A landscape with many valleys, sampled at points; each row gives a point and its height.
A ball rolls from a point to the lowest of its 2 nearest points, and stops where none of them is lower. Distance is the straight distance between rows; heights are no part of it.
Soru: [106 107 121 172 158 163 130  99 109  76 128  90 141 134 130 134 126 176
 118 122 139 156]  height 5.36
Fadi: [132 128 199 106  90 150  86 120 162 126 163 116 136 134 103 130 114 175
  58 142 121 162]  height 2.46
Zuf: [149  61 140 117  76 147  85 118  90 128 185 106 144 110 134  89 122  99
 184 113 154 136]  height 5.66
Robu: [148 101 103 100 147 154 118 119 132 126 171 140 171 174 143 130  99 131
 102 167 157 153]  height 5.64
Mugu: [111  95 128 129 149 115 100  97 142 149 141 116 141 126 105 125 111 122
 151 117  69 148]  height 5.07
deru: [119 149 120 172 125  86 122 158 117 123  94 119 117  67  93 113 144 154
 101 103  99  87]  height 1.93
Pagut: [ 87  99  96 155 133 144 127 134 128 137 153 130 180 121 159 134  87  58
 151 157 145 167]  height 4.17
Zisi: [124 156  64 133 163  88 140 142 142 163 114 150 106 122  91  98 165 136
  87 129  98  76]  height 2.22
Mef: [143 113 144 128  85 137 146 109  56  98 174 102 125 102 169 125 126 142
 132 149 177 117]  height 5.58
Fonar: [104  93  60 114 170 105 109  68 140 117 120 144  57 133 109 152 151 178
 100 161 163 117]  height 4.91
tase: [103  73 143 146  56 111  81 102 121 146 179 139 154  79 114 116 100 118
 130 135 116 154]  height 5.83
Mafus: [ 82 166 102 126 109 151 107 113 176 177 114 145 133 127  80  64 159 102
 129  84 123 159]  height 1.97
gege: [124 115  97 121  73 114 130 113 128 183 122 134 143 155 117  97 115  95
 134  96  56 133]  height 3.37
viri: [112 171 147 134 129 133 145 131  96 122 103  89 118 118  77 125 137  89
 145  63 123 145]  height 2.74
Mip: [157 131 160 147 168 145 166 183 124 112 140 102 174 156 162  91 131 163
 118 173 112 114]  height 3.55
zef: [114 131 100 112 130 132 126  69 124 142 186 180 167 103 109 162  94 146
 103 161 131 171]  height 5.84
vabo: [122 108 117 146 135 135 123 113  79  82 106  95 158 136 118 106 130 158
 151  73 156 151]  height 5.45
Nesuv: [198 135 199 118 164 149  83 179 139 132 172 128 197 150 135  89 146 136
 128 137 126 161]  height 3.18
Vatof: [103  52 151 184  55  81 102 129 103 109 164 128 135  83 113 138 116 135
 121 149 111 124]  height 5.91
Lemus: [136 119  95 107 111 106 137 114  83 140 141  94 118 163 129  75 157 131
 100 102 131  96]  height 5.68
vugu: [119 115  96 152  81 155 154 125 106 115 117 122 153 127 178 155  81 140
 125 144 109 185]  height 5.11
Deder: [129  65  80 207 119 125 131  91 115 127 148 155  65  84  41 143 150 105
  86 162 183 109]  height 3.42
Tizad: [150  68 141 134  44 155  68  93 105 129 174 132 161  96 125 104  91 121
 152 107 146 168]  height 5.76
dofu: [171 145 195 140 144 144 130 203 138 112 139 116 195 148 159  94 145 160
 134 151 118 162]  height 3.38
Tez: [102  88  92 129 203 105 114  97 153 117 123 120  82 154 119 162 148 173
 118 161 106 128]  height 4.81
fule: [126 123 190 102 120 127 136 150 140 117  85 124 167 128 154 128  38 115
 169 120 142 123]  height 4.39
vis: [122 123 167 148  61 137 114 150 116 114 177 114  79  58 119 155 158 134
 130 160 136 131]  height 5.81
kegig: [144 120 133 163 160  76 139 186 107 114 121 141 155  85 142 146 103 126
  91 171 138  62]  height 5.35
zaveb: [153 138 119 112 114 121 117 147  97  96 118 140 162 141 149 157 149 159
 159 106 147 193]  height 5.41
Viz: [ 95 114 128 129 189  85 121 111  98  91 117 125 166 120 120 120 107 129
 139 108 193  95]  height 4.07
tavu: [134  65 186 121  98 133  99 104 127 127 204 135 146 126  89 155  76 104
 118 156 137 141]  height 4.65
Tinav: [149 129 111 154 103 115 121 161 122 109  58 113  74  57 148 149 128 128
 125 107 147  53]  height 5.82
gukol: [196 139 181  77 132 160 110 152 108 134 176 101 158 163 126  70 155 126
 121 127 159 138]  height 3.01
Bega: [154 178 126  90 136 123 159 151 127 130  96 139  92 150  78 115 141 127
 144  90 134  71]  height 2.59
kibu: [112 154 181 123 123 122 165 132 100 137 109  69 117 167 136  98 124  78
  97  97 117 102]  height 3.04
zok: [181 138 161  76 118 128 138  83 110 155 149 120 148 177 193 104 140 153
 136 118  97 130]  height 3.06
vaze: [132 156 151  74 141 138 121 102 152 120 132 115  57 126 128 170 157 154
 162 124 115 128]  height 5.61
tibig: [128 179 108 131 173 117 135 118 105  94  86 112  77  84 122 150 186 138
 157  81 162 107]  height 6.34
sazu: [ 93 146  91 140 117 114 111 182 150 106 104 139 113  96 148 109 167 141
 127 135 180 113]  height 2.61
reni: [156 149 110 124 133 153 139 152 128 151 188 144 144 104  83 130 148 139
 129 158  92 155]  height 3.98
zume: [140  98 132  86 164 105 103  98 117 145 161 137 137 139 103 173 123  94
 177 129 110 156]  height 5.19
tufi: [120 153 129  92 171 136 111 120 173 166 150 155 167 145 106 146 103  86
 131 132 104 175]  height 3.50
fesi: [141  74 109 112 151 124 119 109 134 129 136 121 174 205 178 129  89 159
  86 160 109 142]  height 5.72
lebe: [139  74 114 148  88 143  59 131 141 149 152 123 128 115 104 105 162 130
 153 114  88 191]  height 2.83
tor: [164 156 155 130 152  97 152 152  73 119 177 140 133  73 104 157 137  94
 124 151 171  87]  height 5.15
bodek: [120 132  76 132 174 114 164 146 153 153 101 141 120 183 130 132 126  94
 135 125  89 102]  height 5.13
zel: [195 124 141 168 128 201 129 127 129 136 136 114 170 139 133  86 133 159
 166 100  51 162]  height 4.06
Zap: [140 144 132 165 161 111 165 169 140 141 108 118 144 178 142 137 161 138
 126 133  32 133]  height 4.11
zozi: [156 112 104 108 102 149  91 124 125 103 148 163 142 129 143 187 135 155
 164 134 159 205]  height 5.48
rol: [133 125 188  78 147 142 125 123 168 115 112 116 126 136 162 128  76 144
 191 130 129  85]  height 4.52
lipi: [137 183 169 136 145 109 170 150  89 129  88  91 112 153 100 132 159  85
 114  73 102 115]  height 2.90
golav: [120 133 117 129  78 129 117 207 140 100 126 120 126 115 182 104 160 159
 129 158 174 121]  height 2.49
Donal: [175 122 175  80 147 175  82 103 161 113 147 123 131 144 193 144 116 146
 178 128 144 151]  height 5.42
fomud: [ 71 104 146 162 188 141 103 110 182 146 171 140  94  95  86 128 151 101
 144 198 159 141]  height 4.00
beki: [108 101 154 141 113 128 122 137 147 124 188 147 121 106  84 159  93 119
  84 194 141 123]  height 4.46
gumo: [133 103  92 127 110 132 136  95  95 123 192 158 161 141 154 156 117 146
  88 181 158 165]  height 5.74
Bizo: [111 147  72 126 122  85 138 137 154 189  92 156  72 157  97  99 185 103
 104 111  84  75]  height 2.35
fos: [118 161 163 144  76 121 114 180 137  93 115 147 152  68 102 128 119 192
 128 124 136 141]  height 4.83
Nafar: [155 104 178  85 157 132  75  84 131 130 167 128 146 128 165 168 111  97
 199 119 129 165]  height 5.32
rebu: [ 94 149 132 137 159 177 118 127 200 132  87 140 164 162  95  84 105 130
 133  90 130 137]  height 4.53
Lagor: [118 166  96 173 157 136 145 116 141  99  50 117  69  88 132 166 156 158
 141  91 110 103]  height 6.38
komiz: [115 188 173 149  95 102 144 197 143 103  80 133 152 105 126 136 126 162
  89 124 121 136]  height 4.95
Loz: [139 159 174  80  87 164 130 147 151 119 126  95  64 139 117 134 156 144
 134 117 126 121]  height 5.69
Saka: [160 122 110 166 117 175 142 120  88 120 152 103 168 122 118  93 146 179
 138 113  88 166]  height 3.84
zomam: [153 122 132 124 103 138 168 129 124 140  73 155 151 213 155 114 114 141
 135  98  89 121]  height 5.51
Dule: [154 154 151 119 167  74 141 174 101 117 145 147 145  95 108 152 134 132
 136 151 123  94]  height 5.24
pobuf: [120 117 120 170 107 173 153 120 120  95  99  95 156 144 162 124  92 183
 110 124 100 163]  height 5.25
vin: [126 129 146 119 146 102 130  98 120 121 134  99  91 110 178 134 149 167
 169 129  91  85]  height 5.50
Kiloz: [113 185 133 147 165 118 148 103 106 127 103  87  95  89 148 126 178 107
 130  85 128 101]  height 6.30
dezi: [130 144 137 133 115 103 149 123  42 105 106  85 155 124 126  89 146 125
 138  64 151 139]  height 5.53
batib: [ 98  93 133 152 127 122 145 117 102 126 161 108 149 109 181 156  78  79
 141 172 125 130]  height 4.31
Sesu: [105  92 134 142 102 145 114 145 155 128 171 127  61  97  56 127 125 109
  71 188 175 102]  height 4.28
popof: [151 126 161  86  97 122  80  65 126 158 151 119 158 159 195  84 134 147
 105 103 118 146]  height 2.91
nolim: [156 165 153  70  77 126 145 144  88 112 133 133 136 136  80 155  98 137
  81 119 166 165]  height 2.84
dit: [126  80 122 128 103 166 107 110 111 105 131  77  96 160  65 132 127 140
  98  97 128 172]  height 3.20
vus: [124 160  68 120 104 168 156 108 107 110 128 145 117 101 119 171 116 148
 137 123 144 174]  height 5.73
Zuvop: [159 112 146 140  90 130 145 165 102 134 107  97 141 183 141 126 138 114
 136 102  62 168]  height 3.81
zav: [ 90 154 139 135 123 125 123 120 164 178 131 109 101 155  87  86 177 105
  87 110  71 129]  height 1.65
Rodi: [152 157 129 118 127 130 150 150 105  96 119 139 102  63 122 158 108 142
 169 131 160  89]  height 5.93
dosez: [198 142 209  69  87 139 137 109 114 148 121 127 139 157 196 128 115 142
 166 119  91 142]  height 3.25
Mugur: [173 152 143 114  62 153 110 114 135 134  83 160 157 169 184  97 147 166
 152  65 125 160]  height 5.90
namo: [121 140 149 163 111  94 145 115  82 124 176 148 132  59  81 161 120  77
  91 139 172 116]  height 5.05
Sizik: [ 92 152 115 105 181 135 114 128 206 179 140 159 123 121  96 126 130 102
 151 160 101 145]  height 3.33
Bovi: [125  90 116 107 138 150  84 115 187 128 143 128 115 143 137 109 124 170
 142 151 128 123]  height 2.99
Vek: [109 160 113 146 153 183 146 137 184 127  97 143 141 124  97 150 101 129
 167 115  84 162]  height 4.40
saf: [110 169 172 132 152 121 150 128 118 133 140 114 172 101 153  89 121 131
 141 127 120 113]  height 6.15
fer: [146 153 124 122 158 153 140 163 159 149 133 125 120 175 122 101 191 126
 156 121  89 125]  height 4.29
Divov: [133 136 156 109 166 143  85 113 183 145 122 155 190 139 110  79  88 154
 136 101 115 119]  height 4.63
Rorod: [106 108 137 152 185  84 113 136  93 100 136  91 141 134 113  94 164 123
 112 114 173  94]  height 3.97
Relo: [105  71  74 215 149 101 102 104 134 145 125 151  57  87  80 136 183 106
  84 188 184 118]  height 3.24
gagik: [ 98 120 113 159 118 113 106 164 152 101  69 112  63  68 145 136 145 130
 167 110 140  83]  height 5.87
vig: [116 148 145 171 114 106 133 179 121 121 113  90 122 113 129  83 170 147
  88 119 104  95]  height 2.15
Mene: [154 134 171 121  74 170 111 132 179 165 108 168 134 194 173  85 152 128
 159 100  87  96]  height 5.96
gatu: [141 151  54 149 180 119 170 134 112 149  92 119  93 135 138 160 150  79
 106 124 104 105]  height 5.06
lezin: [131  84 175 155 131 138 150  78  93 104 204 125 144 117  82 167  90 102
 132 152 158 130]  height 4.82
nago: [133 156 165 153 156 117 159 121  94 113 145 115 148  61 151 139 102 140
 157 144 108 104]  height 6.07
Todo: [117 175 142 152  81 130 177 126 135 139  66 169  93 146 147 132 149 154
 122  99  76  57]  height 6.47
foni: [154 142 120 111 135  94 172 125  51 123 108  96 151 176 166  80 149 124
 102 102 146 118]  height 5.60
lof: [174 173  89 140 161 142 172 147 115 144  95 123  80  96 112 155 144  88
 120 124 113  69]  height 4.97
Zim: [117 171 166 136  99 118 166 170 130 108  61 138 175 145 171 119 102 160
 106 121 138 148]  height 5.04
pugu: [ 83 117 125 143 152 152 123 110 110 120 145  89 115 113  88  92 127  85
 109 114 187 118]  height 4.70
nas: [118 131  99  94  89 185 123 129 162 138 116 141 164 171 173 116  66  97
  92 136 171 168]  height 3.75
sor: [138  79  80  80 107  95 101 156 127 159 169 152 127 149 118 152 119  68
 147 162 131 151]  height 5.39
lonin: [112 102 116  71  87 100 108 110 125 110 102 127 107 115 149 106  78 152
 158 106 176  72]  height 5.70
mab: [140 136  93 108 141 149 132  73 102 105 141 151 138 130 124 195 120 164
 144 121 133 200]  height 5.63
Poper: [117 136 106 168 140 141 146 130  85 134 129  89 108  92  70 108 129  66
  89 107 142 112]  height 4.78
getil: [107  92 107 139  73  97 109 141 110 168 151  98 134 129 132  97 140  75
 120 126  76 155]  height 3.19
teka: [101 124 120  80 119 150 117 104 198 144 124 135  88 143 125 118  98 153
 117 146 125 103]  height 2.85
Vomu: [108 128 111  98 152 119  78 121 205 158 149 179 137 107 118 124 128 167
 148 164 116 139]  height 3.17
gitoz: [143 122 100 164 155 119 109  85 121 167 106 124  62  37 108 187 161  74
  81 146 142  89]  height 4.20
Vozor: [127 142 113 110 115  83 118 151 122 132 163 159 107  92  92 138 148 133
  62 167 170  94]  height 2.43
fum: [143  98 127 162 100 195 106 143 140 106 145  99 133 138  65 111 135 169
  95 116 105 186]  height 3.40
Kaza: [147  38 109 169 133 111 119 116 126 111 197 187 184 142 134 159 114 115
 182 167 165 143]  height 5.71
domi: [149 112 104 121  70 147 165 148  96 115  83 113 145 170 176 137  85 114
 137 119 124 171]  height 4.98
bor: [118 175 111 133 182  89 123 119 159 149  84 137  68  77 145 154 176 119
 144 118 110  69]  height 4.41
biz: [ 87 102  61 131 127  86 124 104  96 141 143 145 130 105 127 122 116  78
  97 140 177 116]  height 3.23
mon: [ 96 177 117 160  74 136 165 133 165 137  80 153 113 119 157 116 122 165
  99 122  85  95]  height 6.52
pefu: [137 145 118 113 131 128 182 128 122 115  63 138 113 213 166 146 129 143
 122 104 122 103]  height 5.44
dav: [160 118 163 128 112 158 147 156 168 117  60 156 167 182 152 115  69 165
 149 116 103 125]  height 5.65
fatuz: [150 110 130  85  91 149 147  96  75 123 155  91 118 139 181  91 107 121
 148 129 167 103]  height 5.47
gise: [ 78 102 159 186 119 115 103 115 147 116 161 140 118  51 120 154 140 134
 178 154 129 145]  height 5.18
rurab: [119  92 106 138 106 109 122 164  98  94 100  98 128 155 164 157 123 108
 138 125 141 161]  height 4.87
rebis: [114 111 105  80 146 115 122  66 130 147 150 149 113  94 108 130  70 126
 174 129 129  82]  height 2.87
repun: [134 173 140  96 154 118 125 159 143 111 108 124  85 135  71 138 165 151
 109 107 147 111]  height 2.73
nava: [146 160 189 114  81 164 135 101 139 118  78 127 128 164 156 138 122 164
 155  69  95 160]  height 5.85
pira: [ 80 129  89 131 102 145  84 112 200 178 108 163 123 106  80  85 123 125
 140 122 102 171]  height 2.12
Teg: [ 93 130 125 125 181  73 132 142 119 116  83 125 174 144 128 120  83  98
 136  99 145 108]  height 4.16
Zedit: [154 148 148  78 158 195 125  81 156 131 154 115 140 173 147  75 127 172
 115 122 158 111]  height 3.14
modor: [ 98  82  65 238 157 120 110 142 136 112 100 141  97  68 114 140 170 119
  96 161 179 112]  height 3.08
rik: [136 130 110  78 149 146 144 117  95 112 154 108 123 150 151 127 126 107
 140 137 194 118]  height 5.43
Lumes: [162 190 154  89 117  88 197 165  99 122  55 171 154 158 156 157 112 129
 141 110 136 137]  height 5.23
lobu: [156 100  64  90 127 105 143 172 108 147 146 133 109 149 141 143 118  75
 157 158 120 102]  height 5.31
gaf: [108 152 133 157 158 118 144 152 169 149  86 143 120 185 135 121 198 128
 158 100  58 109]  height 4.22
dezor: [ 86 121  83 193  98 133 109 112 121 108 104 115  64  50 157 139 176 126
  94 140 185 122]  height 2.89
vevod: [117 137  99 157 129 113 140 201 116 135 136 123 142 117 112 133 140  77
 105 148 129 146]  height 3.63
Soze: [150 152 146 117 108 144 159 122  91 119 164 133 126  54 136 152  98 128
 186 146 124 111]  height 5.99
repav: [ 95  93 189 164 105  87  74 130 139  96 145 146 150  73  98 170 126 132
 182 116 123 168]  height 5.08
Fivug: [111 120 105 125 166  66  95 134 140 140 149 169  92  80  77 121 170 123
  96 170 186  72]  height 2.23
bur: [ 73  77  95 163 117 131  81 100 170 155 128 144 104  86  87 108 127 141
 152 162 111 165]  height 2.34
nisof: [ 84 105  59 113 147  87 121  63 121 152 141 171 112  73 104 134  87 101
 141 146 156  96]  height 3.05
zuz: [106 137 126 114 131 136 120 144 181 120  85 137 148 181 190 179 111 127
 137 131 112 181]  height 4.69
Nikup: [ 88  79 114 194 183 111 127  96 149 129 184 161 134 110 100 140 145 115
 131 189 154 131]  height 3.83
Kato: [217 119 203 122  81 169 126 115 130 147  92 143 149 183 205  97 113 129
 157  94  87 148]  height 3.45
Lovo: [120  96 152 175 134  78 139 143  80 103  93 112 143  84 115 175  56  83
 111 123 132  98]  height 4.60
Tukuz: [175 158 182  90  95 115 204 146 106 114  64 156 162 157 166 110  94 174
 114 129 137 140]  height 5.14
nibo: [180 140 125 122 145 187  99 108 141 154 204 155 174 105 114 108 142 148
 142 147 112 173]  height 4.18
bof: [135 202 122 137 143 137 168 165 125 104  90 140 114  73 167 163 130 127
 137 139 163 101]  height 5.89
mafig: [ 84 149 147 132 139 116 116 142 163 156 151 110 143 138 110 110 145 111
  74 145 101 157]  height 1.89
mig: [ 95 176 131 118 106 149 140 100 160 189 119 156 136 169 104  88 163  83
 121  82  92 133]  height 1.83
lifa: [119 157  79 160 117 138 155 139 110 107 132 164 117  53 123 181 117 125
 124 154 159 139]  height 5.80
Vita: [108 127  63 211 137 127 114 147 113 120  86 107  84  64 127 138 192 106
  93 125 152 134]  height 2.96
vikun: [ 85 116 140 123 170 150 111 127 176 150 164 114  74 103  64 104 135  91
 109 177 160 108]  height 4.12
rinut: [124 120 128 119 166 116 142 144 142 125 130 115 148 165 158  96 120 162
 104 157 120  85]  height 3.71
Lizeg: [132  77 168 142  69 124 107 142 110 105 166  97 103  95 138 152 126 142
 158 145 106 134]  height 5.88
zaba: [124 137 131 124 144 149 133 160 155 108 118 132 122 123  97 159 105 139
 139 139 123 144]  height 4.54
zame: [129 165 216 118 127 138 173 107 106 133  99  79 135 200 169  87 153 121
 108  93 123 123]  height 3.16
zipo: [157 132 150  97 100 187 124 126 175 142 103 137 156 205 178 137  66  99
  86 132 136 179]  height 3.59
Sabo: [135  89 133 111 155 195  89  82 157 115 176 104 124 150 137  94 131 163
 128 144 166 136]  height 3.15
gota: [153 181 119 103 121  95 160 157  85 108  96 143 141 132 124 167 130 139
 130 107 129 160]  height 5.33
lel: [155 140 135 117 180 122 109 155 145 160 172 122 161 166 131 105 199 123
 144 134  76 160]  height 4.38
fomu: [174 109 173 142  90 149 123 147 111 126  90  97 162 183 186  95 141 132
 156  86  93 173]  height 3.65
keli: [110 165 114 110 101 128 144 130 176 153  84 178 140 166 176 154 122 116
 156 115  89 138]  height 4.58
Buba: [132 156 139  92 155 159 140  95 126 116 154  96 117 175 141 118 159 176
  72 136 146 138]  height 3.00
bizi: [124  99 127 172 147  99 138 157  75 104 118 111 157 106  77 143  99 106
 139 111 118 131]  height 4.76
gos: [139 165 126 148 112 150 156 179 113 134 145 113 136 116  96 117 148 119
 112 126  97 159]  height 3.79
Vitek: [141 134  77 129 108 124 139 123 100 140 115  97  63 110 129  88 172 122
 102 106 141  64]  height 5.75
Rebi: [140 103 103  82 134  93 117 139 118 108  93 129 130 160 139 104 106 147
 180  95 158  78]  height 5.67
fada: [101 153 165  86 165 142 137 110 187 139 107 125 103 139 128 134  90 104
 176 116 114  84]  height 4.62
Lator: [112 113 148 160 121 102 150  69  79 131 213 157 160  94  71 142 111  70
 120 134 177 126]  height 4.94
diga: [ 91  96 159 158 149 101 107 127 120 123 141 122 165  93 100 151  94  97
 163 123 100 152]  height 4.92
dud: [154 112 148 148 128 152 128  80 101  97 191 146 160  92 129 165 122 190
 158 150 118 162]  height 4.55
fune: [124 129 125 164  90 135 149 156 140 148 111 103 103 165 138 130 162 125
 120 119  38 146]  height 3.96
Fizem: [116 175 151  89 141 125 161  90 148 149 113 121  78 145 162 136 128  97
 157 110 108  67]  height 4.56
foli: [115 129 122 140 164  89 118 122 127 149 117 120  75  77  73 168 124  74
  95 136 118  97]  height 4.05
resa: [122  51 127 169 126 152  65 120 163 129 170 131 130 105 102 101 148 159
 162 152 108 158]  height 2.60
gevu: [ 84 144 130 142 123 113 103  92 134 125 108 125 109  84  86 156 140 146
 142  96  93 183]  height 2.38
zifam: [155 107  63 112 105 103 146 165 104 142 122 147 111 117  65 125  84 112
 116 124 110  80]  height 3.69
bodev: [179  89 158  88 152 129  66  70 130 127 127 126 170 193 181 139  74 122
  98 108 138 177]  height 5.40
tes: [164 123 105  88 150 112 145 146 103 155 175 119 102 137 116 145 149  93
 148 158  90 106]  height 5.21
vuf: [ 97 130  80 103 148 100 157 107 145 153 108 135 117 159 179 150  91  94
 120 140 107 100]  height 5.22
vete: [110 147  87 121 198  91 120 146 155 143 131 160 116  99  61 110 149 128
 115 152 150  87]  height 2.03
karob: [132 160 130  72 149 102 148 142 152 132  93 149 134 208 175 130 140 136
 128 122 139 105]  height 5.37
Zozen: [136 196 125 120 178 109 171 114 137 155 104 139  91 113 172 136 156 109
 153 119 102  49]  height 4.49
Bopug: [ 83 108 131 183 117 110 110 102 133 127 155 119  90  45 153 135 158 151
 136 164 108 113]  height 5.27
Pides: [135 137 148 109  94 151 135 129  97 105 115  90 119 161  90 136 119 135
  89  98 137 166]  height 3.03
gutaz: [139  74 100 169 173  80 126 181 107 108 143 134 144 114 124 130 130 127
 143 165 132  79]  height 5.46
Bife: [124 148 127  83 154 117 148  96 150 153 118 140 157 196 205 123 111 111
 137 129 120 121]  height 5.30
Gata: [153 142 150 127 109 189 112  91 146 128 174 140 155  90 135 124 107 189
 135 146 104 162]  height 4.37
Vore: [107 105 125 136 188 106 123 116 130 102 130 131 111 117  87 176 113 139
 128 142 136 123]  height 4.68
tulas: [111 105  90 169 156  81 126 186 106 118 145 140 145 120 121 135 155  63
  97 153 195 113]  height 3.49
miz: [148 137 100 133  76 122 131 137  98 104  73  91  51 100 160 132 158 144
 106  93 161  74]  height 5.79
sovel: [185 131 161  75  73 139 119 163 101 146 176 130 158 148 105  94 116 123
 100 142 148 145]  height 2.86
pufu: [155 137 166  94 151 126 163 142  85 105 147 117 152 149 135 134  92 124
 107 157 171 124]  height 5.34
Dem: [177 134 101 136 171 148 165 164 104 139 164 112  89  85  97 140 140  91
 141 164 105  74]  height 5.10
giz: [145 148 131  81  77 109 134 156 105 134 166 146 134 119  87 126 113 141
  66 150 151 124]  height 2.64
meve: [ 92  91 100 120 141  82 105 153 104 121 140 130 156 146 109 110 123  69
 106 127 201 122]  height 3.39
tati: [180 107 141 156  83 195 106 137 109 107 160 110 164 129 129 111 135 165
 115 127 121 194]  height 3.64
Tup: [108 179  79 124 121 170 165 124 170 154  82 180 133 150 122 147 123 105
 177  93  98 149]  height 4.51
kitav: [ 88 145 127 122 160 161 115 128 158 123 118 112 132 126  58  92 119 109
 122  95 166 138]  height 4.61
Zil: [160 103 162 107 149 131 123  91 129 127 108 128 194 185 179 113  58 157
 107 126 122 150]  height 5.55
subik: [153  47  98 120 122 139  96 136 130 126 174 156 152 143 140 160  99 102
 173 167 135 162]  height 5.54
navu: [ 80 191 114 168 167 139 149 122 151 145 106 115 119 105 129  98 176 103
 146 100 103 127]  height 6.26
kot: [ 92  62  88 171  71 105  77 135 114 143 150 113 126 113 116  98 162 117
 131 129 107 175]  height 3.02
Batol: [134  92 104 106  84 125 110 142  86 124 159  98 133 132 172  77 148 111
 161 127 180 112]  height 5.56
sev: [114 159 138 157  92 133 131 197 149 124 125 112 141 127 176  87 181 161
 119 139 109 133]  height 2.33
rup: [128 108 109  87 172 138 117 115 143 116 109 126 158 168 143 102  94 131
 168 105 170 109]  height 5.59
Kefi: [163 115 151  57 142 174 102 121 173 119 155 113  79 161 145 169 136 144
 164 152 133 141]  height 5.52
ralek: [101 134 107 148 135 124 137 157 145 110  91 103 106 157 177 165 146 115
 123 136 114 152]  height 4.79
bomes: [160 147 170  80  88 174 153 110 140 132  89 130 128 215 162 135 102 132
  95 107 136 153]  height 3.43
nonez: [106 139 175 120 125 120 114 143 143 122 140 114 141 144  70 130 114 158
  48 138 124 147]  height 2.19
sibi: [103  91  90 124 147  64  89  66 114 127 136 144  75 108 111 154 173 162
 125 141 136 134]  height 4.99
Nibet: [118 110 141 159 170  93 119  95 126 129 140  94  74  81 171 160 152 147
 135 162  75  85]  height 5.38
fori: [128 120  87 110 141  75 120 138 120 151 113 151  94 109  37 141 113 105
 120 117 101 108]  height 3.86
zefug: [ 95 187 161 159 190 150 148 119 160 144 126 112 166 124 117  91 143 131
 140 102  87 128]  height 6.21
mizi: [118 175  97 145 148 145 171 174 122 103 117 158 153  84 160 163 100 103
 147 160 173 135]  height 5.86
rosu: [147 145 140 124  64 159 110 146 173 139  88 177 131 181 151  82 177 191
 144  88 105 113]  height 5.92
zar: [114 117 113 100 114  95 123  94 117 112 116 122  93 100 178 141 104 162
 137 131 146  75]  height 5.62
veluf: [100 169  76 142 101 124 145 141 182 134  92 163  89  99 154 147 141 181
 101 155 100 111]  height 6.56
sito: [142 150 145  84 160 125 124 128 125 107 125 102 108 183 118 135 178 158
 119 107 146 141]  height 2.88
Tumed: [124  93 129  87 151  97 109  37  77 125 167 106 140 161 149 153 124 136
 116 118 140 149]  height 5.17
Fogi: [156  76 159 110 157 116  81  66 103 122 180 127 181 170 149 146 114 127
 119 127 145 173]  height 5.28
bevi: [133 155 158 109  75 157 123 180 131 115 162  98  80 115 125 146 182 128
 107 149 134 154]  height 5.77
fula: [ 92  86  92 194 156 117 134  95 119 115 148 155 114  90  53 144 120 112
  95 153 163 121]  height 3.62
Sepe: [152 137 117 162 149 214 134 144 174 139 125 132 162 144 113 110 111 135
 157 120  71 169]  height 4.25
topo: [127 124 103  69 166 163 138 114 153 131 147 124 127 176 147 135  91 108
 129 149 165 124]  height 5.49
Dume: [143 121  68  88  76 116 149 122 109 167 135 145 120 160 104 104 104 105
 104 117  94 107]  height 3.52
kala: [123 169 147 157 129 133 163 119 134 109  61 120  87 126 124 127 142 164
 140  77  95  76]  height 6.43
nodo: [146 170 129 109 118 106 161 154 133 162  97 155  85 173  89 108 168 108
  94 102 100  41]  height 2.47
vaki: [ 98 152 187 118 136 109 146 160 125 111  76 115 164 125 108 116  58  96
 135  92 156 116]  height 4.27
Gutog: [143 142 170 153 103 142 131 135 106  82 151 141 158  70 131 137 125 211
 155 143 141 140]  height 4.71
nena: [109 172 139 119 105 134 131  82 118 125  91 115  92 103  75 139 139 144
 154  49  98 147]  height 2.57
Kufez: [154 167 206  87 133 142 162 111 124 146  96 119 149 230 144 116 136 104
  97  94 122 143]  height 3.27
bemip: [110 117 101  99 144 119 135  81 162 147 109 139  91 128 109 118  91 160
 144 119  94  64]  height 2.67
Pok: [149 130 192 103  81 148  81  86 126 131 155 116 158 128 158 112 116 162
  90 116 133 173]  height 2.72
sif: [ 88 125  42 127 154  95 106 159 161 127 104 155  98 121 137 113 185 133
 144 147 175 130]  height 2.71
vuvar: [172 136 162  95 116 146 187 131  92 128 117 113 149 163 141  98  85 154
 101 140 126 119]  height 5.26
tinu: [105 149 117 158 157 107 110  92 133 137 102 118  59  35 151 170 164 109
 129 138 140  93]  height 4.32
Sekan: [158 166  76 158 135 141 165 151  85 149 104 109  98  96  74 135 141  71
  70 101 117 102]  height 4.88
Dinan: [120  90 117 157 171 106 136 147 102 100 120  79 137 153 154  99 126 141
  75 151 155  78]  height 3.85
fek: [132  50 107 183 136  97 119 173 115 104 174 152 168 121 142 129 137 122
 176 174 147 116]  height 5.57
Budaf: [ 94 124 100 153 110 106 110 127 134 127 113 124  95  94  80 124 151 153
 105 116 109 142]  height 2.17
viro: [103 109 117  96 130  70  92  68 106 126 154 146 132 131 124 157 147 149
 122 120 143 157]  height 5.09
dib: [155 145 162  98  96 170 148 146 178 143 116 149 127 169 209 113 124 145
 170 142 105 103]  height 6.02
detat: [152 147 192 135 109 178 121 161 175 106  77 127 149 156 140 135 108 150
 162  96 100 168]  height 5.78
nudad: [103 104 123 132 125 127 101 143 133 133 160 153 206 147 139 131  91  64
 112 148 180 187]  height 4.04
bes: [ 85 132  98 114 126 143 132 141 139 130 135 143 178 138 129 103  75  99
  89 143 186 141]  height 3.90
tika: [119  84 134 176 133  88 150 124  64  98 143 121 152 107 150 172  90  76
 129 144 166 119]  height 4.45

Where does a ball stop that starts at each point below?
diga -> deru
pefu -> rebu
fer -> zav
Dule -> dezor
komiz -> bemip
Kaza -> rebu
Fizem -> zav

Call two points neighbours if one is among the 2 nearest of the other. Go from one point of each pair to the other, from neighbour to neighbour, staying as low as possible. Name the highest point that can't be avoided.
rebu and dezor -> Kaza
rebu and vete -> rup
deru and bemip -> Sabo
vete and deru -> sif
